Each row is a point on a tangle of strands that fork and nearly touch. The rows are in no order.
Points whose rows are less than 48.3 apart are linked; no others are. Some points are linked to none.
j_400: [-30 -12  74   7 -17  90 -17 -28]
j_904: [  2  14  -1 -59  -7 -13 -21  -5]
j_473: [ 14 -42 -52  43 -75 -54 -21  20]
j_666: [ 40 -56 -70  52 -80 -58  29  -1]
j_924: [  2 -23 -27  32 -14 -21  26  30]
j_859: [ 17  20  27 -37  35 -10  54 -13]
j_169: [ 28  28 -11 -22  69 -37  57 -22]
j_775: [-14  38  59  18  66  24  10   5]
j_32: [ -5 -13 -63  32 -12 -37 -48  26]
j_529: [ 28 -47 -68  46 -72 -55   6   7]
j_552: [ -3   7 -56  18  34 -28 -24  13]
j_409: [-17   8  52 -13   0  43  -6  -1]
j_895: [-10  13 -38  -2  21 -24 -43  21]
j_129: [ -3 -10  51 -15 -25  27  39   3]
j_807: [ -1   7  70 -51  -5  60  23 -51]
j_256: [-25   8  36  -5  -6  32 -33  16]
j_599: [ 10  16  45 -40  22  11  45 -15]
j_891: [ 15  16 -41 -24  37 -36   6  -7]
j_336: [  8 -25 -53  29 -23 -35   9  19]
j_918: [-16   5 -30  -5   0 -19 -53  25]
j_223: [ 12  26 -45 -17  58 -38  -6  -9]
j_410: [  34    8 -108   44   63  -22   17  -30]
j_638: [-17  41  75  -6  57  52 -13 -33]
j_942: [ 30  28 -27  -7  81 -41  47 -22]
j_222: [  5 -35 -36  27 -72 -48 -35  26]
j_120: [-15 -13  37 -29 -74  27 -40   0]
j_375: [-15 -11  48 -28 -59  41 -22  -7]
j_167: [-18  40  74  11  58  47  -1 -15]
j_886: [  13   -5 -106   34   19  -33  -28   -5]
j_819: [ -8 -21   0  -1 -73 -20 -47  26]
j_795: [ 31  14 -84  27  72 -33  31 -27]
j_424: [  2 -24 -74  47 -26 -38 -37  23]
j_809: [ -8  19  33 -55  -8  26 -34 -15]
j_482: [-11 -11 -38  13 -24 -30 -44  30]
j_523: [-24   6  -5  -6  -9  -4 -58  26]
j_869: [ 13   9 -18 -53   0 -29  -2  -4]
j_689: [-15  11  40  49  53  17  37  32]
j_220: [ 30  25 -61   5  81 -42  34 -27]
j_525: [-13  18  50 -53  -4  50 -36 -34]
j_617: [ -5  -3  64 -49 -31  67   6 -46]
j_722: [-24   6  16  -4 -13  11 -50  26]
j_193: [-26   0  62   0 -16  70 -23 -10]
j_101: [-15 -13  22  47   9  10  28  41]
j_33: [-18  25  58  39  62  29  24  17]
j_213: [-12  -9  55 -44 -49  58 -17 -33]
j_657: [ 20 -37 -75  46 -37 -42  11   8]
j_347: [-20  -4  31  59  31  19  35  42]
j_581: [  4  15  64 -46   9  39  38 -33]
j_317: [ -5 -18  -7  43   5 -11  40  36]
j_489: [-16  26  63 -36  20  59 -25 -40]
j_123: [ -6 -28 -20  22 -72 -34 -43  32]
j_621: [  1   6 -79  31  41 -30 -37  11]
j_691: [-11 -11  17 -25 -66   1 -46  13]
j_145: [  24  -13 -112   31   -2  -36  -17  -14]
j_136: [ -5 -28  34  29 -27   9  56  32]
j_684: [-10  -1  49 -17 -14  35  16   0]
j_455: [ 17  14 -19 -46  24 -32  16  -9]
j_281: [ 24  28   8 -38  55 -28  59 -20]
j_639: [  0 -29  31  11 -46   4  52  26]
j_767: [-16  37  75 -23  40  61 -18 -49]
j_399: [ -3 -28  49  -8 -59  23  39   9]
j_254: [ -1  18  20 -58 -10   9 -22  -9]
j_737: [ 33 -30 -64  31   4 -33  75  -3]

A fork is a point with three links. Follow the links from the first point to the second and name the forks in between, in order.
j_684 / j_722 -> j_409
j_222 / j_924 -> j_529
j_32 / j_145 -> j_918
j_193 / j_552 -> j_409 j_918
j_895 / j_684 -> j_918 j_409

A fork is a point with three links, a tip a point with one. Leave the first point through the second and follow the links. Name the first fork or tip that comes.
j_281 / j_169 -> j_410
j_375 / j_120 -> j_529
j_254 / j_904 -> j_223
j_639 / j_399 -> j_409

Name the points in between on the shortest way along the links from the first point to the second, in order.
j_767 / j_869 -> j_489 j_525 j_809 j_254 j_904
j_136 / j_193 -> j_639 j_399 j_129 j_684 j_409
j_918 / j_886 -> j_895 j_552 j_621
j_666 / j_691 -> j_529 j_473 j_222 j_123 j_819
